Each row is a point on a tangle of strands that fork and nearly touch. The rows are in no order.
(in the rows, 128 means zero)
Points whose rows are less than 102 apart are linked; no others are. Some points are linked to none.
Fada: [111 108 122 158 141 137 191 171 121  93 141 198 117 101 165 135 108 101
 125 108 173 148]
bulo: [152 124 118 147 131 100 154 135 103 103 157 146 102  70 141 153 112 100
 151  96 132 121]
paz: [116 148 133 126 145  51 183 106 110 116 148 140  94  80 143 151 109 104
 160 104 103 115]
bov: [111  99 133  91 139 128 142 136 119  64 147 160 126  96 168 158 130 113
 133 124 124 125]
zif: [132 191 146 131  86 120 114  81 146 117 147 178 114 136  97 125 117 127
 158 105 147 184]
todi: [ 54 164 146 107 121 138 123 158 165 124 105 146 190 181 132 145 150 148
 134 112 127 170]
Kide: [133  83 130 123 112 169 111 156 158 159 120  79 163 114 139 125 139 115
 113 156  98 129]
let: [161 120  96 124  82 130 164 120  94 179 103  99 122  70 133 147 111  71
 157 134 129 114]
Felan: [138 182 120 118  64 122  96  88 110 169  99 142 114 162 102 144 101 125
 162  94 132 133]
mok: [131 153 134 134 156 113 138  83 140 131 161 113 129 101 104  99 158 152
 102 169 136 144]
Muson: [ 86 111 110 139  87 163  65 121 174 137 123 169 158 196 165 152 126 163
  90 139  95 101]
tok: [ 74 131 177  84 145  81 184 130 147 128 123 104 130 109 147 151 149 115
 164 114  79 146]
rak: [136 155 108 159 124 106 212 146 111 178 144 132 134 101 131  89 105  75
 161 153 153 157]
seni: [125 153 135 119 153  89 164 114 112 207 113  45 142 111  94 106 135 116
 154 169 118 133]
Vusa: [147 178 149 112 140 104 107 128  79 170 110  83 106 169  82 113 116 144
 172 105 140 136]
Zep: [146 121 135  69  67 154  77  93 150 113  71  95 147 114 104 152 117  90
 149 139 106 134]
bokit: [149  99 186 172 130 134  50 121 201 117 178 126 127 118 117 155 116 160
 120 119  71 124]
sosez: [ 84  78 164 112 145 139 125 167 175  89 143 145 162 132 168 162 140 131
 124 130  95 142]
tepud: [ 97 164 138 156 204  77 179 144  96 136 151 161 109 166 125  97 106 162
 130 130 150 124]
gug: [173 126  80 217 155  99 188 150 101 155 159 131 120  88 123  91  98 101
 115 130 162 127]
kese: [ 98 120 129 109  73 141 125 125 148 166  93 121 163 146 143 187 133 100
 154 120  87 128]
Zoden: [150 165  89 177 131 123 158  91 112 159 150 142 107 141 119  69 121 141
 118 168 175 136]
rafu: [201 104 130 129  86 169  66 156 158 146 107 118 127 145  84  71 124 132
  97 117 128  99]
mezes: [175 126 124 162 119 122 134 126 133 128 161 113 120  53 116 132 119  96
 132 118 123 132]
Rar: [ 75 124 117  71 115 148  74 109 137  52 120 183 144 178 161 144 128 149
 108 144 133 126]
zolo: [152 134 179  92 133 131  89 113 146 124 121  58 130 102  75 143 149 124
 156 126  97 148]
tebak: [101 154 109  98  92 143  80  71 129  99 130 184 121 169 135 137 130 155
 117 130 139 125]
fisu: [132  84 105 130  92 163  89 146 115 161 103 112 127 170 162 160 131 130
 118 126  89  77]
furon: [135 151 112  62 106 143 121 138  75 142  74  76 133 151 110 113 144 105
 156 122 152 140]
kir: [119 129 166 101 143  94 105 109 118  84 149 142  96 124 138 192 128 146
 159  89  93 110]
rur: [139 149 140 108 159  94 131 134  82 167 113  49 120 130  96 126 138 131
 159 127 120 123]
tedo: [151  86 129 174 155 129  98 154 124  90 164 156 104 110 153 164 104 152
 111  92 114  84]
fuzu: [104 142 108 182 152 107 210 162 114 187 150 167 132 134 149  95  89 113
 139 137 155 133]
tes: [133 148 118  76  36 163  74 138 169  96  69 119 169 122 110 141 112  63
 146 122 112 144]
Pidif: [ 99 178 120 108 183  71 147  75  90 141 145 123 104 158 118 110 141 170
 123 163 131 106]
tomil: [141  89 115 165 126 141 123 134 143 109 169 171 122  88 167 151 110 130
 105 124 121 103]
Zab: [126 164 183  82 150  74 122  94 120  69 147 134  88 101 106 168 133 135
 164 100 104 140]
vakod: [ 63 146 181  78 181  83 184 144 133 100 133 130 128 135 144 127 155 149
 135 118 101 158]
govi: [119 114 179 142 133 160  78 163 194  96 139 156 153 140 107 128 112 146
 112 103 122 171]
Lut: [117 117 146 120  79 155 111 120 187 166 117 109 171 115 120 153 132 106
 134 141  89 152]
mubuv: [132 133 107  77  93 137 156 118  88 168  75  83 137 106 128 144 130  79
 166 141 135 131]
Noror: [148  99 112 110 109 180 113 190 115 126  78 119 148 152 124 101 123 111
 115 105 149 124]
Nuf: [153 148 138  94 143 102 125  88 110  41 153 140  92  81 113 149 143 116
 141 129 129 138]
Lotag: [172 128  69 168  89 160 188 117 128 133 139 135 119  94 142  83 131  94
 123 166 177 152]
rozod: [143 121 151 114 158 157  53 125 134  87 126 128 112 178  97  99 132 188
  97 118 140 116]
kag: [177 176 109 156  68 119 111  70 104 180 128 148  82 125 104 130  87 119
 154 110 142 118]
vesi: [145 155  77 134  34 181 102 144 161 115  90 184 153 157 125  94 116  96
 109 111 149 130]
Rufil: [127 172  72 126  46 163  87 119 123 153  85 174 138 186 129 111 123 132
 115 100 146 104]
Ruguf: [159 107 158  78 111 144  78  92 156 104 106  65 134  83  91 145 130 103
 140 162  97 133]
gupo: [120  48 113 126 149 180 101 190 141  83 101 145 124 156 154 113 105 134
  74 139 160  99]
Tem: [140 150 135 146 133 136 167  92 177 136 162 109 147  80  98  73 162 119
 110 190 150 186]
teno: [138 134 113 104 163 104 165 139  66  97 125 112 108 106 136 121 140 111
 142 132 155 128]
zoka: [ 94 124 168  68 129  85 159  97 117 120  89 104 122 120 141 188 141 116
 179 119  81 117]
lagop: [104  85 171  89 136 131  78 129 174  80 140 114 147 131 147 165 139 132
 125 159  80 129]
lof: [114 211 132 117  62 125 105 108 141 130 106 162 139 156  98 138 112 112
 166  87 146 174]
tebam: [115 148 163  77 105  93 135 115  97 135  83 112 116 140 121 193 117 103
 203  87 103 133]
nabib: [160  70 129 101 132 178 125 219 103  94  83 100 133 123 134 120 114  89
 127 100 147 120]
vube: [110 145 133 145  96 124 159 147 141 194 128 132 152 126 132 133 118 109
 148 118 123 159]
likov: [ 99  74  95 147 138 150 188 132 153 100 163 180 150  71 189 118 136 108
  86 173 142 123]
befar: [189 110 134 111 108 164  75 154 132 160  94  58 133 143  82  85 143 133
 117 120 118 103]
ful: [170 106 171 206 146 141  72 143 178 155 167 108 122 123 101 134 122 170
 106 101  90 117]
mava: [116 153 155 105 180 127  84 104 102  81 141 153  98 180 112 117 146 204
 106 121 153 128]
Gib: [159 111  85 204 170  95 148 132 104 136 164 132 119  92 128 116 117 135
  92 118 144 101]
mes: [100 147  90 139  78 166  89 115 146 167 112 165 155 184 147 123 128 156
  98 125 131 116]
tinek: [114 167 120 155 161 109 151 114 101 148 145 164 111 170 122  88 116 162
 124 142 170 140]
nev: [101 129 137  99 157 107 174  97 146 177 120  60 156  89 116 111 171 124
 124 185 110 137]
vek: [179 128  96 145 138 151 143 133 106 167 113  63 129 106  96  54 153 123
 103 162 161 126]
lafas: [180 117 122 140 154 157 150 153 118 109 113  75 127  95  86  68 152 110
 112 146 173 153]
ropev: [146  45 133 161 161 162  78 186 149 107 122 112 123 153 148 126 115 154
  77 134 115  79]
gosed: [ 88 133 165  96 205 107 146 153 106  92 132 122 124 155 124 130 158 180
 118 125 133 137]
miliz: [124 115 183 101 150 134 107 152 146 142 117  53 149 140 103 147 166 129
 151 129  88 147]
bovod: [131 128 115 123 132 145 128 157  86 145 108 124 122 156 140 117 125 141
 130 108 151 120]
Gipo: [117 162 124  99 135 119  80  64  94 106 137 161  90 178 123 132 137 187
 121 126 145 109]
Suga: [126 152 143 138 188  34 187 147  95  99 159 129 101  99 123 130 107 112
 151  89 101 124]
Rem: [140 134  93  97 136  96 152  84  70 121 118 106 101  96 136 141 136 109
 141 150 142  96]
tez: [ 89 140 109 183 173  68 225 137 138 181 168 145 135 108 151  84 101 115
 127 144 113 117]
borap: [172 123 151 136 113 156  52 139 148 128 126 125 113 160  96 108 121 163
 112  92 119 108]
medul: [127 144 106  68  68 175 111 144 142  91  80 116 171 128 117 103 144  71
 137 141 147 168]
Vedor: [133 104 153 141 145 112  78 124 126  82 169 161  95 131 153 189 115 160
 135  88  93  88]
telad: [ 99 136 113  63  88 140 132  68 132 125  92 132 150 115 130 150 142 104
 144 164 132 141]
Fube: [ 51 159 120 128 118 160  94 153 160 118  97 166 182 218 146 136 143 171
 106 110 134 133]
Meri: [161 145 130 161 114 129 152 111 153 168 152  96 138  62  97  95 133  99
 130 153 134 163]
kedim: [139 159 132 151 112 119 148 115 120  94 156 193  98 125 132 125 111 126
 150 102 164 163]
kovu: [108 144 102  50  90 158 132 108 112  75  93 128 148 136 133 121 155  90
 140 161 157 162]
Leda: [111  76 164 122 143 149 139 182 158 153 122  61 173 117 141 147 166 108
 133 148  80 140]
nibut: [135 133 101 189 195  60 201 154 104 163 165 109 139  99 110  86 104 106
 125 137 130 124]
kab: [ 83  85 155 107 155 125 174 189 129  84 132 159 139 118 177 166 132 117
 139  99 121 137]
dabef: [110 154 124 137 171  71 132  52 133 133 166 129 108 118 118 126 150 179
  97 162 112 102]
ret: [150  57 131 173 115 163  64 176 135 148 118 117 121 182 162 149 124 142
  98 123  73  70]
zapi: [142 104  80 178 126 159 173 118 139 116 155 165 128  92 159 100 133 115
  89 168 171 129]
Petu: [158 177 134 103  97 119 138 130  91 102 114 128 105 132  99 116 120  88
 183  99 165 181]
nup: [130  82 189 153 134 144  47 162 203  88 154 142 137 152 133 148 107 156
 106 116  89 141]
Fef: [ 63 147 164 145 100 111 130  91 211 168 150 173 159 151 144 165 140 150
 134 117  79 151]
rute: [ 96 140 149  98  91 107 134 125 108 175  66 101 142 177 134 194 134 107
 191  99  91 128]
kegiv: [139  76  85 162 135 125 156 146 109 126 157 138 127  70 180 159 121 106
 109 127 114  80]
kov: [135  85  76 189 164  74 160 120 112 139 176 134 129  77 163 154 125 133
  92 118 103  76]
Dop: [ 95 116 161  85 148 117 104  82 165  85 156 136 128 116 137 156 153 157
 116 155  91 120]
Zefe: [139 167 142 146  96 110 176 115 147 176 147 133 130  91 109 111 107  85
 166 131 139 180]
Zit: [153 150 147 156 160  92 105 119 115 143 154 101 108 120  99 134 128 160
 132 105 115 120]
kav: [179  99 134 134 158 159 138 195 102  99 104  82 120  95  99  94 125 104
 121 105 165 136]
Mezis: [174 134  76 138  78 150 173 111 102 164 118 108 116  76 137 105 128  69
 139 159 159 137]
gaser: [ 90  81 119 155 147 138 199 169 144 130 147 172 149  86 186 137 125 114
 107 130 141 130]
sezis: [164 125 110 143 109 164 112 133 129 199 111  80 138 136 104  76 142 142
 101 144 137 117]
nemi: [112 112  97 141 204 109 171 141  88 120 134 113 129 126 142 101 155 154
  84 162 161 105]
loza: [ 91 118 165 123 110 122  90  78 196 122 155 163 140 136 141 177 133 156
 126 133  79 130]
kob: [163 141 106 164  61 184 126 150 182 102 109 185 139 143 109  86 114  99
 111 109 173 170]
Pusap: [156 146 159 136 121 113  76  78 133 143 141 105  99 121  88 155 122 158
 145 108 104 115]
vamo: [ 87 118 138  74 122 132 149  90 157 136 117 103 157 104 135 141 163 120
 131 176 108 139]
mumo: [109 131  84 134 125 148 157 160  79 193  97 127 139 172 152  98 121 133
 117 135 165 121]
Gen: [ 64 121 118  91 105 151  78 129 151 100 106 153 169 191 162 159 139 148
 114 137 107 121]
lak: [ 95 116 107  79 142 160 110 120 105 108 110 128 147 170 149 113 156 158
 101 159 151 121]
noz: [152 124 146 211 166  93 118 142 139 170 168 108 119 118 114 144 120 160
 121  95 103 107]
Tipe: [175 174  96 189  94 122 129  73 119 182 154 144  90 128 106  89 102 134
 131 141 159 127]
meli: [130 128 135 122 203 118 152 154  91  95 127  95 124 121 110 103 156 148
 105 144 157 136]
peda: [142  70 104 140 116 185 115 207 119 121  85 156 124 164 145 124  96 121
  94  89 150  93]
pofak: [ 90 118 113 117 195 143 137 120 102 107 128 138 127 164 141 102 159 189
  77 169 165 112]
zin: [116 122 110 150 141 174 118 130 134 122 118 167 126 175 122  86 130 165
  83 127 182 135]
timo: [134 112 141  83 126 122 109 102 131  25 156 166 104  81 146 161 122 106
 137 137 117 131]
Sopi: [117 171  99  87 143  81 153  58  61 129 115 127  88 147 128 125 130 136
 147 166 150 103]
mened: [132  91 104 161 114 139 135 145 113 189 126 110 130 130 165 162 132 129
 124 130  97  84]
Tezip: [141 136 114 180 146 120 181 155 102 112 144 180  95 122 140 118  94 115
 138 109 185 147]
dovek: [179 124 157 161 108 133  40 107 145 138 148 119  89 145 102 156 110 163
 133  84  86  90]
deti: [122 156 144 148 197  66 177 171  77 118 144 140 102 139 118 115  96 132
 158  98 141 126]

A fork is a point with three links. Follow the links from the first point to the second and name the forks in between, in order.
let / nibut: Meri Zefe
kav / bokit: borap
gupo / Muson: Noror borap Gen
lak / paz: meli Meri
sosez / mezes: Zefe Meri

Follow the links from the first point to the second, and from the first to the third. Name the last point that the two ways share.
vakod / nibut / tepud: Meri
noz / mened / tebak: borap
bokit / vesi / ret: borap
lof / tez / Sopi: Meri
rozod / mumo / fisu: Noror
gaser / tok / pofak: meli
dovek / mumo / ropev: Noror
